A landscape with many peaks, sampled at points; each row gives a point and its height.
A climber steps from a point to the highest of its 5 nearest points, and stops where none of them is higher. Distance is the straight distance between rows; heights are no part of it.
Z375: [143 133 126 137 106 154  93  71 140 201 147 143 106 125 163 153  84 173
 117 126 100 144]  h=468
Z486: [117 114 123 162 144 134 109  98 106 141 185 115 120 122 111 129 104 100
 103 164 120 120]  h=540
Z326: [154 190 115 126  73 151 146  74 154 142 145 168  94 116 182 162  99 129
  86  56 119 143]  h=420
Z349: [103 134 142 158 165  99  99 145 139  82 124  65 175 141  73 128 108 125
 124 177 167  72]  h=474
Z660: [143 147 112 108 123  88 132 158 163  98 134 144  84 111 192 121 163 102
 105  73  89 174]  h=489
Z485: [120 133 145 185 141 126  78  54 166 191 182 116 117 162 114 162  87 159
 112 181  89 122]  h=353
Z622: [113 140 113 128 103 100 119 145 108 114 162 134  84 129 179 118 122  87
  90 118  96 152]  h=343
Z214: [129 118 132 203 169 120  98  73 149 138 179 107 148 147  72 138 116 116
  95 163 121 108]  h=490
Z826: [ 98 114 126 106 134 147 126 148  98 133  93 102 158 126 102 131 114 160
 154 163 170 137]  h=399
Z588: [144 197 107 129  74 136 115  87 138 123 145 165  94 127 212 159  97  99
  81  80 108 151]  h=321
Z499: [157 136 129 115 112 117 196 125 141 145 129 174  76 102 157 110 171 133
 100  86 139 151]  h=325
Z782: [130 112 135 181 150 139 103  79 132 154 178 110 119 134  77 147  94 117
 108 161 110 123]  h=507
Z155: [122 123 124 226 160 129 106  69 140 140 198 112 140 140  96 146 123  96
  93 165 106  99]  h=491
Z6: [ 99 124 157 103 140 125 122 171 131  95  72  97 182 131 113 116 109 142
 176 161 157  88]  h=358
Z84: [ 94 112 134 146 139 133 105  95 104 129 158  98 144 133  88 131 106 111
 115 191 124 123]  h=661
Z765: [132 116 166 102 140 138 152 172 105 143  64 138 192 128  98 117 153 140
 188 113 168  99]  h=304
Z842: [104 115 110 128 139 144  96 111 122 141 100 110 136 133  70 153 101 156
 149 162 155 139]  h=271
Z87: [113 108 124 144 129 113 129 123 100 105 164 103 133 137 116 131 118 106
 118 171 121 131]  h=212
Z969: [164 122  94 112 139  88 127 158 139  68 112 144 121 110 169  94 170 110
 141  65  81 165]  h=485
Z829: [138 171 119 177 117 139  87  54 158 174 212 146 118 163 155 141  98 138
  95 163  64 104]  h=367
Z103: [121 129 110 131 129  97 116 147 104 101 167 109  96 139 145 125 110  86
  93 129 108 138]  h=276
Z705: [178  98 148  74 134 149 181 161 104 145  71 158 170 159 110  93 179 143
 181 105 155 106]  h=188
Z651: [107 135 152 113 141  94  91 162 150  88  86  69 164 132  68 119 100 144
 140 179 172  80]  h=449
Z467: [140 111 142 136 159 100 132 170 125  53 141  81 171 138 124 103 125  76
 126 160 128  66]  h=432
Z657: [149 215 108 133  78 121  87  91 134 102 153 146  85 132 205 170 104  82
  73  91  70 157]  h=209
Z175: [199 109 115  42 149 136 179 158 126 146  87 158 141 122  94 103 206 126
 150  96 115 103]  h=151
Z202: [114 104 148 108 122 135 149 177 116 101  81 119 199 123 137 104 131 119
 196 121 153 102]  h=312
Z449: [108 104 153 103 136 154 167 169  98 132  91 120 172 135 112 122 147 145
 178 140 166 132]  h=318
Z489: [108 108 119 151 129 107 115 131 111  97 178 112 113 130 130 118 118  96
 104 158 104 131]  h=223
Z124: [126 116 124 142 151 156  73  51 187 195 151 130 102 188 126 159  84 170
 138 166 108 142]  h=189
Z635: [144  85 113 101 146 111 159 174 109  71  82 139 161 127 148  93 168 111
 170  60 126 115]  h=371
Z955: [116 102 108 105 139 129 162 168  95  91  94 124 152 131 145  88 143 107
 157  99 135 124]  h=206
Z516: [100 133 140 103 137 129  98 153 131 105  65  86 168 126  74 124 104 171
 153 157 166 100]  h=384
Z203: [149 137 153  77 111 124 188 132 135 167 122 161 105 125 121 128 187 151
 114 101 154 157]  h=313
Z774: [144 115 111 100 142  91 126 164 133  70 125 127 108 136 177 100 162  88
 130 102  79 160]  h=506
Z244: [174 127 138  85 129 133 192 150 139 141 117 165 107 111 148  98 206 149
 134  97 132 122]  h=135
Z849: [113 115 130 147 149 116 135 160 106  74 148  89 149 151 103 140 115  86
 115 159 125  97]  h=144
Z288: [110 102 136 138 126 169  97  94 125 197 114 148  96 125 108 169 123 170
 116 132 154 161]  h=273
Z153: [125 124 150 161 162 106 128 181 138  49 136  66 185 146  94 122 119  83
 122 164 141  66]  h=483
Z763: [104 120 110 131 123 131 108  85 113 160 145 121 107 114 129 130 107 139
 121 148 138 145]  h=210
Z347: [113 138 125 160 160 106 107 113 131 103 151  83 160 147  54 139 115 105
 103 172 157  98]  h=344
Z312: [117 134 131 148 112  95 115 126 118 117 187 114  86 129 144 129 105  82
  73 145  69 123]  h=373
Z235: [138 139 158  97 101 131 173 127 127 181 127 166  76 106 130 140 172 167
 105 108 161 139]  h=356
Z487: [ 96 111 125 105 128 142 147 134 100 128 116 122 149 113 128 130 121 141
 148 146 161 153]  h=718
Z462: [155 119 133  69 120 133 207 149 131 150  96 157 131 137 126 101 192 146
 152 114 146 130]  h=17
Z319: [160 168 109 100  96 136 171 136 181 131 128 177  90  95 168 134 155 123
  92  71 130 158]  h=297
Z906: [106 105 123 137 160 180  74  89 155 203  97 131 114 127  76 167 103 170
 138 146 128 149]  h=148
Z228: [127 107 137  97 142 121 121 172 119  76  94 105 178 136 142  89 130  89
 183 138 131 102]  h=450
Z971: [160 124  99 113 127 108 160 152 154  85 111 137 105 100 160  99 185 111
 130  69  93 167]  h=426
Z34: [119  99 140  95 149 123 126 182 123  71  91  98 180 150 139  91 112  82
 174 138 121  79]  h=479
Z565: [144 145 143 127  96 166 121  75 132 220 134 155  84 136 160 165 113 185
 126  91 134 140]  h=355
Z947: [116 125 117 189 147 117 112 107 118 118 209 113 128 124 100 153 126  78
  93 162  95 103]  h=501
Z974: [175 103 105  98 137 115 157 178 108 107  91 176 171 126 118  99 197  98
 182  53 126 103]  h=317
Z114: [121 149 119 121  93 133 143 106 131 146 134 157  96 109 170 136 124 127
 117 103 136 141]  h=389
Z116: [137 117 127 163 133 131  88  70 154 168 177 119 107 145 126 145  95 132
 103 178  95 127]  h=451
Z238: [107 138 141 202 169 108 113 118 123  97 178  78 168 140  85 153 121 100
  97 166 138  80]  h=365
Z366: [133 104  96 123 142 108 127 170  93  64 120 119 136 152 166 104 146  94
 154 102  91 138]  h=583
Z979: [113 126 148 141 101 157 133  87 110 190 130 151  98 126 139 159 112 179
 104 116 147 135]  h=357
Z317: [156 144 126 148 118 128  95  55 133 199 178 137  99 149 158 137  79 140
 119 163  97 139]  h=635
Z928: [118 145 170 195 176 100 121 160 155  60 131  68 175 130  92 110 127 109
 111 158 176  45]  h=510
Z435: [162 182 112 125  88 111 111 118 167  90 139 144  83 123 205 166 115  96
  93  79 105 170]  h=289
Z694: [112 111 125 116 119 135 171 140  97 146 129 137 131 120 130 135 151 145
 140 115 151 159]  h=319
Z328: [135 173 113 178 107 110  99  77 136 143 218 131  99 152 165 143  96 106
  78 125  66  96]  h=308
Z863: [117 124 118 146 147 129  94 106 123 131 135  89 143 139  72 162 107 138
 119 184 145 123]  h=484
Z105: [ 94 141 143 115 140 143  90 159 152 136  60 108 153 123  42 129 101 191
 152 160 178 100]  h=363
Z161: [118 115 128 146 127 173  87  78 149 213 132 139 103 133 124 150  97 171
 139 132 125 166]  h=369
Z896: [113 120 129 148 118 137 100  77 106 179 150 123 118 115 137 139  91 147
 121 145 125 136]  h=192
Z717: [149 200 104 137  88 124  83  89 124 114 170 153  83 132 195 156 106  90
  68 104  77 140]  h=190
Z981: [107 108 134 119 133 134 124 138 111 104 111  94 176 123  91 119 115 155
 144 174 147 138]  h=300
Z406: [109 116 112 129 145  95 141 185 109  63 134  93 147 149 144 106 133  84
 138 137  93 127]  h=526
Z563: [104 114 132 138 128 153  87  93 114 167 131 124 126 120  98 152 101 152
 118 153 138 158]  h=75
Z430: [ 76 125 157 100 155 132  90 190 158 133  50 101 174 115  62 116  96 196
 169 161 168 100]  h=333
Z738: [116 110 108 121 122 110 142 155 100  87 144 116 125 141 145  96 121  96
 140 139 113 138]  h=208
Z413: [117 129 126 164 123 116  92 103 115 156 193 118  99 133 131 140 105 103
  88 156  90 101]  h=498
Z517: [120 113 126 112 136 124 133 158 116  77 138  92 167 134 123 119 121  92
 140 168 116 113]  h=67
Z912: [133 141 120 228 150 129 113  55 169 159 217 124 133 158 140 125 105 127
  88 155  88  94]  h=440
Z850: [137 151 147 127  86 143 153 106 123 188 136 167  78 104 146 132 123 152
 120  87 153 153]  h=379
Z198: [174  97 112  78 140 138 184 148 123 132  86 165 165 140 116  91 205 131
 176  77 139  99]  h=270
Z989: [123 130 109 120 134 106 162 145 135 112 110 159 114 107 152 100 157 121
 127  92 134 173]  h=272
Z783: [156 127 119 111 134 126 166 164 130 104 109 160 131 105 148  82 191 113
 144  73 103 141]  h=326
Z647: [112 136 134 137 126 181  55  60 207 216 144 150  94 179 126 157  82 196
 148 168 107 145]  h=107
Z977: [108 105 130 146 125 146  72  77 130 177 142 131 108 129 113 158  77 164
 129 166 106 153]  h=195
Z914: [151 124 138 119 100 129 170 116 106 173 124 159  90 116 129 148 150 171
 103 109 167 154]  h=368
Z436: [121 116 148 134 110 142 136 113 100 175 113 151  98 119 110 162 149 170
 135 119 150 150]  h=335
Z65: [161 183 108 114  86 141 159 123 170 114 126 176  83  88 179 158 137 121
  94  74 119 152]  h=292
Z970: [130 101 114 116 152  96 137 187 106  53 115 111 159 145 157  89 135  78
 178 107  88 112]  h=776
Z267: [165 159 121 121 118 113 158 140 170  94 122 164 105  94 184 132 163 113
 104  76 112 160]  h=392
Z957: [100 111 131 127 123 127 113 101  99 147 149 111 105 132 104 137 101 125
 130 169 147 144]  h=364
Z909: [129 101 131 106 123 146 187 144 114 138 116 170 120 125 131 108 174 136
 132 105 152 158]  h=152
Z205: [119 116 130 133 117 147 107 104  98 180 119 154  98 119 122 141 114 154
 142 130 137 154]  h=277
Z949: [129 179 122 150  92 146 104  70 122 164 166 146  95 119 192 152  83 146
 108  97 113 145]  h=605
Z210: [139 139  98 113 104 104 145 141 141 108 143 150  92  93 175 115 143 115
 109 109 106 172]  h=443
Z35: [108 115 120 130 135 125 131 124  97 107 126  97 147 135 107 120 104 124
 133 182 148 139]  h=178
Z408: [ 87 107 129 131 155 185  96 115 121 179 101 120 120 108  76 163 119 180
 141 146 148 150]  h=141
Z298: [105 126 182 117 140 145 133 178 128 139  49 131 181 120  81 116 129 171
 165 137 185  92]  h=336
Z658: [103 123 161 112 149 110 121 169 134  65 110  65 177 110  94 102 107 105
 155 160 144  86]  h=630
Z571: [121 109 120 113 109 116 137 128 100 134 140 130 106 120 150 117 132 120
 121 122 141 164]  h=229
Z320: [115 129 106 156 127 107 110 116 106 121 165 130  89 118 152 112 110  92
 110 135  99 145]  h=253
Z844: [ 92 130 103 113 152 161  73 143 151 150  67 114 150 141  40 156 111 180
 160 154 165 124]  h=341
Z961: [ 94 111 138 119 135 160 131 138 109 155  70 139 153 128  69 148 126 176
 152 161 180 160]  h=332
Z802: [128 162 108 145  81 124  98  87 121 143 178 135  71 137 173 128 106  98
  79 133  86 115]  h=172
Z799: [166 192 130 118  80 163 176  83 155 157 144 179  76  91 165 154 133 135
  98  67 155 136]  h=327
Z419: [114 104 125 106 132 135 169 159 116 121 109 129 152 132 139 116 139 135
 165 141 158 137]  h=245
Z73: [128 123 109 114 118 129 169 154 104 130 109 140 110 127 150  95 170 133
 127 103 145 149]  h=740
Z113: [120 114 150 104 127 155 175 129  93 166  95 139 113 125  99 140 159 172
 140 136 180 164]  h=265
Z572: [ 99 118 130 123 141 137 119 148 117  90 121  78 162 132 105 112 103 136
 143 179 139 101]  h=106
Z874: [144 111 130 102 135 130 160 172 114 112  98 156 164 141 127  89 163 111
 183  84 136 118]  h=316
Z178: [172 148 121  94 113 115 189 146 181 143 112 179  93  93 141 116 189 141
 114  82 120 126]  h=244
Z614: [131 133 185 156 166 110 115 174 144  58 124  74 178 126 100  99 121  89
 133 168 149  44]  h=518
Z816: [150 113 116  94 138 122 171 167 121 118 100 157 149 133 127  88 190 124
 164  83 131 125]  h=256
Z589: [162 178 133 116  77 160 166  59 145 198 138 170  91 114 145 171 117 174
  96  71 142 133]  h=201
Z220: [119 119 129 163 141 149  88  58 145 177 142 117 131 139 102 162  93 138
 125 179 120 131]  h=334
Z42: [155  78 106 126 153  85 111 213  97  50  85 122 171 121 164 104 155  92
 167  57  91 117]  h=553
Z966: [127 122 139 117 121 144 186 131 107 169 104 146 135 124 121 137 163 156
 139 117 171 152]  h=278
Z62: [114 126 126 178 157 124 117  95 122 105 192  95 147 141  81 142 116  98
  98 167 121  99]  h=466
Z280: [148 105 149  96 145 147 183 168 117 118  57 145 183 139 117  95 175 109
 197  84 159  94]  h=290
Z820: [112 120 153 111 127 142 138 171 116 132  62 112 173 122  81 129 132 187
 178 149 162 122]  h=359
Z942: [173 165 125 125  76  80 107 149 179  70 137 138 100 105 209 158 137  80
  98  84  87 174]  h=232
Z923: [113 125 173 103 159  96 108 174 169  78  78  76 171 121  77  89  88 162
 145 177 163  68]  h=280
Z295: [132 161 118 136 107  98 101 135 118  93 169 137  85 132 176 128 110  80
  73 118  67 141]  h=215
Z732: [155  94 103 115 145 109 122 183 112  64  91 134 141 121 149 101 181 111
 155  56  85 139]  h=458
Z245: [137 169 107 121  84 120 126  93 148 142 158 147  76 112 192 141  91 114
  87  94 118 150]  h=444

Where does a climber stop that starts at each point below?
Z320: Z84
Z979: Z949
Z205: Z949
Z198: Z970
Z462: Z949
Z499: Z949
Z319: Z970
Z178: Z970

Call two points neighbours if one is among the 5 nearest of the other. Go from one point of each pair to the other, from neighbour to neighbour, staying as high as possible. Name the lowest point that can't be avoided.
Z317 and Z487: Z820
Z317 and Z84: Z116
Z970 and Z949: Z114
Z949 and Z317: Z375
